Points, in no order, along strands that fork, close into loops and pass close to each other.
Two points are linked if the straight distance between their rows is under 69.8. Some points are linked to none.
k_393: [ -1 -12  26  -6  19  11  45  -3   4  46 -12  13  11   5  18  30  -4 -10
 -23  14 -24  24   6 -29 -17  11  -8]
k_513: [  9   6   0   0  38  18  27  -7  -8  23  -5 -25  -4  17  17 -28  13  23
  -8  24  12  12  12 -29   5  24  28]
k_437: [  4 -25   4   9   3  46   3 -50   9  26  22  -5   7  13  -6  17   8  -7
 -21  38  16  23 -21  -4  24   2 -20]
k_23: [ -8  19  12  14  -8 -19 -28  36  -5  14 -10  -2  -1  34 -40   3 -25  10
  37 -36 -10 -21   6  41  12 -15 -23]
k_225: [ -7 -13  48  21 -17 -29  -5   2   2  10   2   0 -32  51 -11 -22   7   9
 -16 -11  -7  -1  -6  10  26 -37 -19]
k_92: [-20 -23   6  24  -8   0  11 -40  -1  13   2   4  14 -10  -4  26  30  -1
 -48   1 -27  29   7 -24  10  -7 -28]
k_849: [-19 -33  -1   6 -45   7 -44 -10  13 -19  -1  17  12  19  -9   9   9   2
 -20  17   3  17 -24  39  26 -23 -23]
k_126: [ 10  -8 -27  -3   4   0  15  20  -6 -48  10  10  -7 -51   9 -14   1  20
  34  17  22 -44   8  -7  18  17  12]
k_692: [ -6  -1  -7 -13 -17  -9   5  33  -4 -46   5  23   0 -49  11 -20  15  18
  19  10  24 -42   4  18  14  21   8]
k_85: [ 11   0  -1 -21   0  17   3 -42   9  24  16  -5   0  -4   8  19   7   4
 -28 -15   4  40   9 -17 -14   6 -13]
k_318: [  1  -4  21   6  24  -6  54  45  -4   2 -15   4 -38  -8  -2   4  -7  11
  34  13 -17 -56  11 -28  15   3  -8]
k_557: [-14 -11  56  -7 -13 -10  40  17  12   0   3  24 -25  10 -12 -32  15  -8
  -4  25   9 -31 -32  20  -2 -22 -13]
k_774: [ 23  12 -36 -17  15  39   0  -7  -4   8  20  -8   9 -16   6  14 -12  -1
  26 -15  10  16  10 -13 -20   8  23]
k_401: [  7  13 -23  -6  31  13 -12 -32  12  13  12 -43   5  16  15 -31  18  11
 -43 -10   5  20  17 -20  17   9  25]
k_554: [ -3  18 -23  39   2 -30 -35   8  17 -27  -3 -19  18  13  24 -25 -20 -32
   1 -26   9 -32  -1  24  41  39  15]
k_134: [-39 -29   4  37  -9   7  -9 -11 -18   7   6  -7  12  -5   1   2  31  -2
 -19 -11 -30  -8 -18 -12  51 -11  -9]
k_974: [-18   2  29  15 -15 -14  -6  27  -4  18  -6   2 -10  31 -41  -5  -4   8
  24 -32 -14 -18  -4  22  19 -26 -32]
k_540: [  7   3  -6 -20 -17  15  -8 -15   0  -6 -14  25   9 -22 -30  40 -19  -6
  22  23  11  14 -15   1 -52   6 -13]
k_497: [  2  14 -30 -17 -11  12 -40 -12 -15 -44   3   2  -5 -20 -13   9   1   4
  -5  -5  32   3  -7  10 -20  26   1]
k_511: [  0   0  27   3  19   2  30   4  -4  64   1  -6 -12  35  18  11   7  12
  -2 -25 -25  21  18 -10  -3  -3   9]
k_91: [ -3  -3 -25 -40   1   5  28  -7   5   1  -8   8   1 -45   6  33  -1   2
   0 -16 -24  28  23 -46 -34  10 -16]
k_409: [ 12  -5  15   4  16  36  19  -5 -12  33   3   5   0   4   2  18 -10 -12
  24  13  -4   3 -14 -15  -5  -1  10]
k_535: [ 33  -2   0  -9  20  19  31  12  -6  -7  -4   0 -20 -25  11   8 -13   4
  26  30  -3 -16   3 -34 -17   7  17]
k_836: [ 19  34 -29   4  33  -4  13  26   8  10  37 -13   3   5  22   4 -21 -13
  35 -32  -3  -9  43   0  -2 -12  35]
k_595: [-26 -13  -7 -23 -25  20  -2   6  -6 -50   2  23   8 -41 -10  -3  21   3
   0  17  26 -15 -26  18  -7  18  -4]
k_341: [-46 -21   7  20 -20   7  -5  20 -18 -10   7   4  22 -13  -1  -7  28  -6
   4 -20 -16 -28 -17   8  45  -7 -14]
k_190: [ 10  -2 -23 -66  20  36  27 -32   9  20  11  -3   1 -24  13  32 -14 -14
  -5   5  -1  24  -4 -37 -19  36 -22]
k_829: [  7   1  11  14  16  34  13   8 -20  29   9  -4  -3   9  -8   7 -11  -7
  46  -7  -2 -20 -10  -4  15  -4   5]
k_407: [  2 -19  17  16  17  44  14 -30  -1  43  11  -9   3  32   0   1   3   2
  -3  38  16   9 -24   0  24   7   2]
k_8: [ 17  41 -20   2   8 -41 -21  15  19 -18  18  -7   2   6  13  -2 -18 -12
  -6 -33   0  11  39   7 -38  -5  30]
k_230: [ 12  19  -9  24 -15 -45 -43  -4  16   4 -21 -12  11  46  11   3 -16  -9
 -11 -38 -31  19   7  22   3 -17   3]
k_573: [-17 -36   4  11 -19  34   3 -28   2   0  20  14   9  -1 -12   7  16 -13
 -15  26  19   7 -35   7  20  -8 -17]
k_882: [ 17  22  13   4 -10 -44 -37  13  -3  11 -18  -4   1  43 -23   4 -30  10
  17  -8  -1  23   6  46 -18 -31  -6]
k_838: [-15  -4  34  11  -7  10   2  24   5   9  20  -6 -18  31  -9 -30  16   3
   3 -25   7 -36 -21  22  53 -11 -18]
k_896: [ 17  14   1   4 -16 -45 -32  -7  16  25  -6  -8   9  42   3   9 -14   5
 -10 -39 -27  39  18  15 -12 -38  -1]
k_456: [ 20   4 -26 -47  41  29  33 -12   8  16  -4 -14  -9  -9  18  -3  -1  14
  -7  27   5  21   8 -43 -15  39  12]
k_317: [  0 -18   3 -13   8  49   9 -20   0  -9  16  -4   2 -16 -12 -24   3   0
  10  37  36 -14 -36  -6  11  13  12]
k_707: [-10   4  29  20  22   1  40  32 -20  20  -3  -8 -34  12  -5 -12   6  14
  19 -13 -16 -32  15 -22  21   6  -2]
k_29: [ 26  10 -21  -3  30 -19  47  29   5   1  -3  -8 -27 -15  34   8  -7  18
  29 -12 -17 -13  42 -28 -13  -8  23]
k_897: [ 21  20  -3  13  -3 -20 -50   9   8 -29  10   5   1  28   1 -13 -29 -14
   4  -8  34 -15  -4  52   1   3  18]
k_105: [  5   0   5  -7  18  -7  26   6   3  45  11  -7  -9  13  24   2  -8   6
  -2 -40 -20  19  33 -10 -15 -12  24]
k_474: [ 15  16  13  19  -5 -25 -31  10  -2 -14  13   4 -11  22   0 -26 -14  -4
   0 -16  21 -19   1  25   5 -13  13]
k_858: [ 15   7  -6 -28 -11   8  10 -16  -1 -22  -9  18 -16 -32 -18  22  -7  -4
   6  23   7   3  -7 -27 -43  14  -7]
k_164: [  0   3  22  12  30  13  40  20 -14  45  -5  -9 -17  28  14   4   3   9
  14   4 -18  -2   9 -27   6  14   9]
k_69: [-23   0  29 -11 -31 -43 -22  31   9 -32 -22   6   3   2   2 -34  15  11
 -24  -1   9  -7 -11  46   5 -11 -10]
k_699: [ 13   7   5 -13 -15   0 -22  -8  -4 -11 -13  22  -2  -7 -27  19 -20   9
  21  16  22  14  -4  28 -44  -4   0]
k_350: [ -5  18 -17 -33 -17 -15 -31 -20  -7 -13 -23   1   6 -16 -29  34   0   9
  -7   6   8  45   9  16 -47  10 -27]
k_289: [ -6  12 -15   2  43  17   8 -18   2  32  -3 -32  17  37  19 -38  22  29
 -18  10   7  13  27 -17  16  18  36]
k_136: [ 22  26 -37 -14  20  -4   4 -10  -4 -35  19 -24 -17 -20   8 -23   7   4
 -13  -7  17   4  25 -30 -10  15  23]
k_613: [ -9   2  27  -9 -21   5   1  24   5 -14  16  20   2  -3   5 -33  23  -1
  14   0  25 -29 -29  40  23 -10  -7]
k_906: [  4  -4  -2  39 -13 -20 -34 -17  12  -9   3 -29  -7  26  23 -29   9  -6
 -39 -22 -10  -3 -14  -6  40  -6   9]
k_619: [  2 -15  11  -3   5  29  25 -49   7  19   9   4   7   1  -6  31   8 -13
 -37  31   4  25  -9 -20   0  15 -37]
k_201: [-21 -12 -26   6 -13  13 -61   7  -7 -43 -30 -10  22 -15   9  16  -4  -8
 -17 -16   3  -5  -7  40  11  28  -1]
k_640: [-42 -37   5  19 -13   1  36  -7 -13   3 -13  27  19 -11 -24   7  14 -26
 -10  12 -19 -12 -19  -1   6 -18 -23]
k_846: [ 12   6 -40 -49  19  48   9 -34   2  20  19 -15   8 -18   8  14  -6  -2
   8  -8  11  27   2 -23 -12  23   4]
k_211: [ -2   0 -22  12   7  17  -4  -5 -19 -14   9 -17   7 -26   7  -8  10   6
   0 -12   1   4   8 -30  12   9  16]
k_219: [  8  11  -1   1  -2 -23 -13  -1  10  39   9  -4   6  22  14   7 -11   0
  -2 -50 -28  29  25   4 -16 -30  11]
k_594: [ -2   8  30  -2 -17 -22 -15  31   4 -12   9  16 -10   9  -5 -28   0   7
  12 -17  24 -37  -8  44  14 -10  -8]
k_657: [  2  10  17  21  26  -3   2   7 -15  10  15 -26 -17  21   5 -45   7   5
  -4 -10  14 -30   3  -1  39   3  18]
k_253: [-15  -2   6   9 -21 -35   2  -2 -11  28 -22   1  27  -7 -34  24  -4   5
  12   2 -28  39   7   1 -25 -23 -22]
k_198: [ 28  15   3  -4 -13   0 -15   2  -5 -17   7  22 -12  -8 -11   4 -24   7
  36  11  30 -18   0  27 -35   3  17]
k_403: [  4  11  10 -24  -7 -24 -37  23   6 -46 -17  12  -1 -18   0 -16 -11  11
  -6   7  30 -25  10  73 -10  16  16]
k_154: [ 41  18   4 -24  21  21  13 -29  10  18  22  -7 -23  11   4  -8 -10   2
 -10   8  30  19   2  -9 -29   7  23]
k_478: [  2 -19  11 -13  -1  20  26 -12   1 -16  -7  27  -6 -26 -19  13  -8 -23
  -7  39   4 -12 -24 -26 -26   6  -7]
k_389: [ -5   2 -16  17 -15 -14 -43  13  12 -36  -7  -8  17   4  24 -27  -6 -18
 -14 -19  23 -28 -15  41  33  30  10]
k_751: [-21  -7 -23  26 -17   3 -34  -5 -18  -1 -11  -6  30 -16   2  27  17   1
  -6 -30 -37  15   6 -12  14  -4  -4]
k_382: [-12 -21  -7   0  -1  42 -10 -32  -6  -9  17 -16   5 -10 -13 -20  19   4
 -16  20  28   3 -28 -10  29   4  -3]
k_435: [-16   7   4 -15 -22  -7 -24  34   0 -47  -2  14  17 -33  18 -24  24   5
 -10  -1  23 -28  -8  39  18  23   4]
k_300: [-14 -12  29  -1 -34 -32 -21   7   9 -21 -10  13  -6  16 -15 -18   6  11
 -20  14  15  13 -17  35  -4 -30 -20]
k_354: [ 24  13 -18 -58  28   6  37 -20   8   5   7 -13 -35  -7  20  -6   1  11
 -25  12  11  23  14 -41 -29  35   9]
k_379: [ 22  -6  23 -11  19   0  40  35   0  -5  -2  11 -36  -9   2  -2 -15   6
  44  32  -3 -65  -2 -14  11   8   9]
k_920: [-13 -13  31  23   6  -2  23 -14 -16  15  -5  -2 -11   7   4   0  20   5
 -23   1 -13  12   3 -23   8  -3  -2]
k_448: [-30 -30   4  29  -7  -4  31 -30  -8   9 -18  17  24 -19 -21  23  18 -21
 -31  10 -31  13  -1 -18  -2 -12 -33]
k_965: [  6  -4 -12 -22   8   4  34  15  10  24 -11   5  -1 -32  17  26 -16   0
  19 -12 -26  17  25 -31 -36  -9   7]
k_558: [ -1   3  -9  -6 -18  -8 -24 -38   7   2   4  -7   4  -6   3  20  21   6
 -44 -27 -12  39  13 -21  -8  -2 -19]
k_137: [  2  13   1  -2  -2 -21 -44  25  -6 -25 -10  12   4   0  -6  -4 -25   1
  15  -5  22 -24   9  66  -2   7  12]
k_647: [ 19  10 -39 -19  58  33  30  12   4  27  -8 -21   8  10  29 -24  -6  26
  34  26   3   2  21 -22  -1  21  35]
k_295: [ 17  36   5  19   7 -27 -27  21  -2  12   8   0  -4  42 -19  -1 -26  -8
  31 -42  -2 -14  19  30  -2 -18  -2]
k_128: [ 16  -3  -3  31 -25 -22 -40 -30  25   3   3 -17 -13  37  23  -8   4  -1
 -47 -12 -23  22  -4  -5  37 -19  -1]
k_189: [  2  25 -37  33   8 -22 -22  16   1 -24   7 -26  17  -9  27 -12  -3 -18
  -5 -34 -11 -10  27 -17  16  14  21]
k_86: [  7  20 -22 -10  -5  -9 -22 -22  -9 -34   9 -19 -18 -13   0 -14  12   0
 -36 -15  20  14   8 -28 -12  16   3]
k_431: [-12   2  47 -14 -14 -16  38  31   5  -7   1  23 -18  -9 -15 -27  13   2
  21   8   2 -49 -16  15   4  -9 -13]
k_756: [ 19  31 -37 -42  17  -1  -4 -26  15  -5  40 -14 -16   1   7  -4  -7  -8
 -19 -26  21  25  18 -11 -32  11  22]
k_337: [ 16   9 -43 -20  28  23  14   7   9  21  35 -13   7  -6  20   6 -23  -2
  24 -26   0  12  28  -7 -18  -1  38]
k_347: [  9  20 -11  14  12 -38  -4  24  -3 -33  16  -1 -15 -18  14 -33  -9   0
   7 -11  24 -46  29  -1  24   8  21]
k_903: [  7 -12   9 -13  28  42  24   5  -5  -2   8  -4  -3 -13   0 -36  -6   8
  30  45  25 -40 -29  -3  21  14  20]
k_96: [-12  -4  24 -13 -28  19 -15  26   8  -9  14  29  10  17  -5  -9  14  -7
  24   5  22 -16 -37  61  18 -18 -17]
k_46: [-30 -21 -16  32 -19  15 -28 -25 -12   2   4   2  30 -14  -5  27  28  -3
 -19 -10 -31  14 -12 -13  35  -7 -10]
k_837: [-26 -11  44  14 -10  -8  11  22   3  15   4  -2 -23  37 -28 -19  13   9
  -6 -27 -16 -25 -12  12  33 -24 -30]
k_271: [ -8  18 -15  32  -5 -37 -46  24  -1 -21 -26 -10  17   6  14  -4 -23 -18
   7 -32  -5 -30  17  35  16  22   7]
k_160: [-15 -18 -14  15 -17  22 -41 -19   1 -17  15 -21  13  -2   4 -20  19  -2
 -25   1  16  -7 -31   2  44   0   3]
k_690: [ 15  14 -11  -5  24 -17  36  13  -1  -1   8 -14 -25 -11  33 -11   2  14
  -9 -20  -9  11  42 -33 -21  -4  27]
k_676: [ 11 -14  -9  -2  46  26  38  40 -10  11 -16  -5  -6  -5  21   9  -8   3
  25  49 -21 -20  -7 -46  15  19  10]
k_720: [  7  16 -21 -40 -15   9 -19 -32   0   1  -4  15   3 -16 -17  41  -5  -4
   8  -6  14  36   1   1 -47  13 -23]
k_743: [ 30  10  -8 -19  -2   9  11   6   2 -11 -10  16 -12 -28  -3  22 -19   3
  35  16  -1  -5   7 -20 -46  -3  13]
k_339: [ -8  -1  10  -7 -20 -25   3  22  -8 -26 -20  14  -1 -32 -20   0  -7  19
  28  21   7 -19   2  19 -30   0   0]
k_792: [-19  -7  -8  -2 -20   7 -44  20  -3 -34  -8   6  22 -12  11  -8   5  -3
  -3  -9  21 -16 -16  48  19  15   2]
k_304: [ 23  34   5  13  18 -13   4  17  -6  20  21  -5 -13  20   3  -5 -18  -8
  30 -35  -2 -15  27   7  -7 -19  17]
k_186: [  0 -19   3  23 -13  20 -35 -20   1   8  20 -14  -2  25   5  -9   7  -2
 -10   1   5   2 -24  10  46 -18  -1]
k_158: [ 32  25 -30   0   9 -19  17  19   4 -18   7   3 -14 -22  15  13 -12  11
  33 -11   2 -12  44 -12 -31 -13  25]
k_360: [-13  -2 -24  12 -34 -23 -57 -22   9 -30 -36 -14   4   7   5  13  10   0
 -47 -16 -18  26  -5   5   3  13 -17]
k_544: [-16 -29   1  -5 -33   0   5 -36  16 -13   0  30   8   4 -32  17   4 -16
 -30  38  16  23 -20  19 -13 -16 -51]
k_30: [ 12  25 -36  39  10   1 -43 -12  16  -2  19 -33  32  27  15 -11 -12 -30
   5 -27  -8  -9 -11  10  36   8  26]
k_19: [  7  14  -3   6  -4 -43 -51  13  -5   0 -38 -23  15  28 -13  14 -35   6
   4 -11 -16  26   9  56  -6 -14   2]
k_719: [-13 -19  40  13  12 -17  48  -9  -9   2 -15   7 -24   0   6 -10  18   4
 -40  27  -7   5  -2 -35  -6   7  -3]
k_708: [ 10  14 -16  39  -2  -3 -46  -4   5   8  10 -20  11  43   9  -4 -10 -19
   8 -37 -18 -14 -16  19  44  -5   6]
k_373: [-44 -31  12  16 -13  20  23   7 -14   1   5  17  17 -10 -11  -2  23 -18
   8   2 -11 -21 -26   8  27  -9 -15]
k_591: [ 15  -3  33  -9  13  25  32  26  -4  11  10  13 -27   2 -10 -11 -16  -6
  45  19  11 -58 -23   8  12   6   6]
k_110: [  9   8   7  26  -6 -11 -35   8   3   0  16 -11  -6  38   4 -22  -9 -11
   4 -28   8 -24  -9  24  37 -10   4]
k_734: [ -2 -13   9  -3 -14   4  10 -42   8  -2  -4  17   0 -11 -19  23   5 -12
 -23  17   6  27 -11 -13 -23  -4 -36]
k_238: [ -6   2  20  14 -17 -38  -6  -3 -10  -1 -16  -1  -6 -10 -11  -7   8  12
 -17 -14  -9  17  15 -17 -21 -19  -6]
k_404: [-17 -28  43   4   1  17  40   7   5  20   1  25 -19  26 -12  -8   4 -23
  -2  29   2 -23 -37  13   9 -17 -12]
k_469: [ -5 -23  31  15 -16 -17  16 -26   6  19 -10  19   3  10 -25  10   2  -7
 -14  22  -7  24  -9   0 -15 -32 -29]
k_786: [  8  -9  38 -17 -19 -19  19 -15  18  -8 -12  32 -19  -8 -30  -4 -15 -10
 -14  45  15  -4 -27   1 -45 -14 -11]
k_428: [-26 -10  33  19   4 -14  34  25 -21  -3  -5   1 -22  -8  -5 -21  16   9
   4 -12 -13 -34   6 -15  22  -7 -12]
k_213: [ -1 -14  -9 -11  39  24  44  36  -6  34 -21   6   9  -2  28  28  -6  -5
   5  34 -34   6   1 -55   1  22   6]
k_170: [  5  24 -32 -29 -11 -19 -34 -23  10  -6   4  -8   1  -1   4  16   2  -4
 -34 -42  -4  41  22  -6 -31   5  -7]
k_667: [-47 -17  -5 -12 -26   5   6  23  -9 -37 -17  27  30 -37 -15   3  26  -2
   1  18   5 -13 -17  38  -8   5 -13]
k_537: [ -4  -4  10 -17   4 -10  41   7   9  40 -24   9  13 -27  -3  32 -15 -11
  10   1 -39  26  18 -32 -40 -15 -14]
k_268: [-12  12 -14  -4 -23 -27 -45 -18  -6 -39 -21 -12  -8 -10  -5   0  14   0
 -46 -17   7  18   6  -8 -17  15 -13]
k_549: [ 22  11  -1 -17 -16  -7 -19 -23  16  22   6  10   6  10  -3  20 -13   6
  -4 -24   4  48  11   9 -38 -20  -9]
k_369: [-30 -14  19  -8 -41  -5  -8  23  15 -20  -7  23  20  22  -4 -12  38  -5
 -15  21   1   6 -28  58  23 -30 -33]
k_443: [ 16  21 -40  13   7  13 -39 -11   6   4  23 -22  28  10  14   4  -7 -19
   4 -34   0  13   2   3   7   2  28]
k_910: [  3  31 -25  36  19 -30 -26  20   7 -16  17 -23  14   5  14 -21 -19 -29
  12 -29   4 -32  20   1  35  19  19]
k_367: [  5 -13  22   2  27  39  29 -12  -1  40  -5   6   7  20   2  16  -7 -15
  -6  47   8   5 -26 -20   4  17   3]
k_886: [ 20   0 -32 -42  47  24  31  21  20  29 -16  -8   3  10  30 -10 -13  25
  11  45  -1  10   7 -43 -14  40  25]
k_338: [-48 -24 -13   0 -26   6  -9  -3 -12 -27 -20  20  29 -28 -28  22  15  -3
  -9  15  -3  11 -15  20 -12   2 -22]
k_22: [-31 -17 -15   0 -25   8 -49  -9  -9 -32 -18   5  21 -15 -14  24  11   3
 -19   1   3  13 -13  24  -1  10 -18]
k_129: [ 11   1 -11 -61  37  35  30 -24  13  32   2  -6   8  -1  15  20 -10   0
 -25  30   5  22  -9 -39 -18  46 -15]
k_733: [ 44  20  -1  -1   7   0   8   4  -1 -14  19  10 -21 -10  -1  -6 -23   3
  39  14  28 -34  11   4 -22   3  32]
k_223: [ -1   6 -29  23  15  -4  -8   3 -13 -21   7 -37   5 -21  20 -25  15   4
 -19 -26  -9  -6  23 -38  27   8  22]
k_902: [ 39  29 -23 -25  21   3  15 -13   8 -18  25 -10 -27  -9   6 -14  -8   4
  -2   4  25   6  18 -19 -34  14  30]
k_780: [ 53  -7 -19 -20  31  10  27  10  11 -33  -1  -8 -33 -27  13  -3  -9  18
  23  48   5 -35   1 -36  -9  18  21]
k_376: [ 12  28 -28  -4  -3 -29 -35  -5  22 -11  10 -12  10  15  15   3 -10 -16
 -25 -45  -8  32  23   3 -31   0  18]
k_28: [-24 -30  26  12  14  26  47   9 -12  26 -13  20   0  17 -13  11  -1 -32
   2  28 -18 -31 -30  -8  14  -6 -12]
k_956: [-10  -1  29 -19 -22 -34  32  36   7 -16 -15  25 -12 -26 -19 -10  -2   9
  36  25  -2 -48  -1  19 -16  -6  -6]
k_697: [-18  -4 -14  15 -11  -1  -4   0 -18   2 -13   3  23 -28  -4  27   9   3
  10 -22 -26  22  16 -22 -13  -6  -7]
k_764: [ -2   0  21  -5   2  16  15  23  -8   2  22   8  -9  -7  -3 -29   2   3
  34   1  22 -49 -17  21  35   2   3]
k_26: [ -9  -1  -3  -9 -13 -18  20  -5  -1  23 -26   8  30 -30 -28  34 -13  -5
  12  10 -29  35   8 -14 -44 -13 -22]
k_732: [ 15  19 -43  -1  61  17  30  16   2  13  13 -29   5   3  28 -22  -6  14
  34   6   0  -9  40 -13  13   6  36]
k_445: [ 25   6  16 -29  15  17  24 -28  16  37   9   3 -12   8  15  15  -6   5
 -24   5  14  36   2 -16 -29  11   3]
k_528: [-10 -24   4   6 -31  22 -39  -1   4  -9  12  17  13  20  -5   4   2  -4
  10   8  20   5 -34  47  22 -18 -12]
k_687: [ -5  19 -13  35  -8 -44 -42  15   3  -8 -32 -18  17  25  10   1 -15 -12
  -1 -41 -30  -5  14  27   7   3  -1]
k_220: [  6  -5  22   2  28  14  36  -3 -11  15  -8  -7 -17  14  10 -25   7  17
 -11  47  16  -5 -12 -31   5  27  19]
k_45: [  3  -1 -24  10   4  11   4  12 -19 -36   8  -2  -4 -41   6  -9   4  11
  20   2  12 -19   9 -21  10   9  10]
k_25: [ -5 -10  18  13 -14   3  -3  -3 -10 -11   9   7  -9  -8  -6 -15   5   2
  -3   2  20  -9 -15   3   3  -9   4]
k_735: [-15   5 -21   0 -13 -24 -11   6  -4  21 -15  -7  24 -21   6  22   2   9
   4 -42 -41  33  31 -11 -24 -16   0]
k_188: [-27 -14  13  23 -28 -20 -33  10  -7  -5 -10   3  15  12  -7   3   5   2
   1 -16 -15  -2 -11  22  20 -18 -15]
k_168: [-37 -27  22  14   8  35  42  20 -15  18   3  10   1   8 -16  -1  13 -17
  19   5 -15 -39 -28   1  35   1 -15]
k_663: [  9 -10  24  24 -29 -29 -31 -17  11   5  -1   0 -18  47   2 -10  -1   4
 -26  -4 -13  23   0   6  27 -42 -17]
k_821: [ 10  21 -40  -1  -4   9 -44 -10  -8 -20   6  -6  14  -4  -1  17  -4  -8
   0 -23  11  18   9  10 -18  14  13]
k_135: [ 14  -8 -10  -4  46  37  29  16 -12   9 -11 -13  -2  -6  10 -18  -6  16
  38  52   4 -25  -7 -27  19  22  23]
k_659: [-23 -34  11  -2 -51   1   0  -2  24 -10  10  30   9  26 -16  -7  19 -11
 -17  33   3  16 -24  44  17 -39 -37]
k_97: [ -9  -2 -22 -21 -14  29 -15 -18 -15 -39  11   6  -5 -30 -21   4  10  -1
   6  16  35  -4 -26  -6  -8  25  -5]
k_812: [ 10  -4   8  12  15   5  -4 -26   5  46  17 -22  -2  30  24  -1  17  15
 -35 -11 -12  30   9  -8  23  -7  14]
k_988: [  1  -8  28  10  19  -5  44   9 -17  -7  -7  -5 -31  -6  13 -25  10  15
 -10  25   3 -13   3 -32   5  15  16]
k_116: [-26  -1  25 -15 -30 -20 -24  34  10 -25 -27   3  21  12   2 -14  23   4
 -13   9  -3  -2 -18  71  21 -16 -24]
k_997: [ -9  -4  -6 -34   6   8  38 -31   3   6  -4   7   5 -33   3  34   7 -10
 -25  -4 -21  30  13 -44 -26  21 -35]
k_971: [ -2  -7  15   6  -9  19   6   6 -10  19  -9  25   9  -3 -27  28 -24 -18
  49  13  -8 -14 -23  10 -20 -18 -11]
k_515: [-17 -15   0  -5   2   3  29 -32   1  18   2  -1  16 -26  10  27  24   4
 -40 -16 -33  39  21 -41  -4  12 -21]
k_629: [  9  -4  -2  27  13  29 -28 -23  -3  39  23 -27   1  44   4  -9   6   2
   3  -2  -6  -1 -12  13  53 -19  12]
k_302: [ 26   9  20   1 -15 -18 -18 -12   7  26  -4  12  -1  30 -18  12 -20   6
  18  -5   4  33  -2  26 -29 -39 -10]
k_441: [  5  -2  34  -1 -19 -37  10 -13   5   9 -20  13  -9  -3 -31   2 -12   4
  -5  25   3  22  -9   1 -44 -22 -16]
k_125: [ 10  12   3  -3   1 -17  11  -7  -2  -4  -4  -3 -14 -18   6  -3   4   8
 -15 -18  -5  23  27 -29 -33  -5   9]
k_496: [ 16  38 -24   4   6 -43 -12  26   4 -21  -4  -2   0 -12   4  12 -18   7
  20 -16   0  -4  52  14 -37  -9  20]
k_340: [-14 -10   9  11  14   5  28 -15 -12  26  -1 -11   3  -3  19   8  29  13
 -31  -9 -27  30  17 -38  13  12   4]
k_142: [ -2 -19  12   0  10  20  35  10 -11 -11  -6  14 -10 -25  -3   1  -7 -10
  14  32  -6 -24 -18 -28  -3   4   5]
k_784: [  2   0   2  -1 -24 -27 -24 -22   6  15 -13   2  19   3 -20  27  -5  12
 -13  -5 -15  52   9   8 -25 -24 -27]
k_336: [  1  -6  -3  -5 -11 -27  24  17  -3 -42 -23  18 -14 -44 -12   4  -5  17
  21  25  -6 -22  10 -22 -31  -1  -1]
k_649: [  3  -2  10  22   9  37 -13  -1 -16  33  23 -11   0  30 -13   1  -5  -4
  32 -13   6 -20 -21  16  39 -12   2]

A piece is all that can be reached along the links. How many separate loops has the piece of each point below (a circle has one, a figure eight two, a Y none), and how many tips (points with one link)?
k_29 => loops 0, tips 3
k_719 => loops 0, tips 4
k_667 => loops 2, tips 3
k_774 => loops 0, tips 4
k_382 => loops 1, tips 3

A tip is a point with one link. Name the tips that can be reached along the links from each point below, in the order of the rows.
k_437 => k_544, k_786, k_213
k_69 => k_403, k_300, k_428
k_448 => k_401, k_19, k_735, k_336
k_690 => k_756, k_360, k_238
k_337 => k_838, k_906, k_354, k_732
k_478 => k_350, k_733, k_780
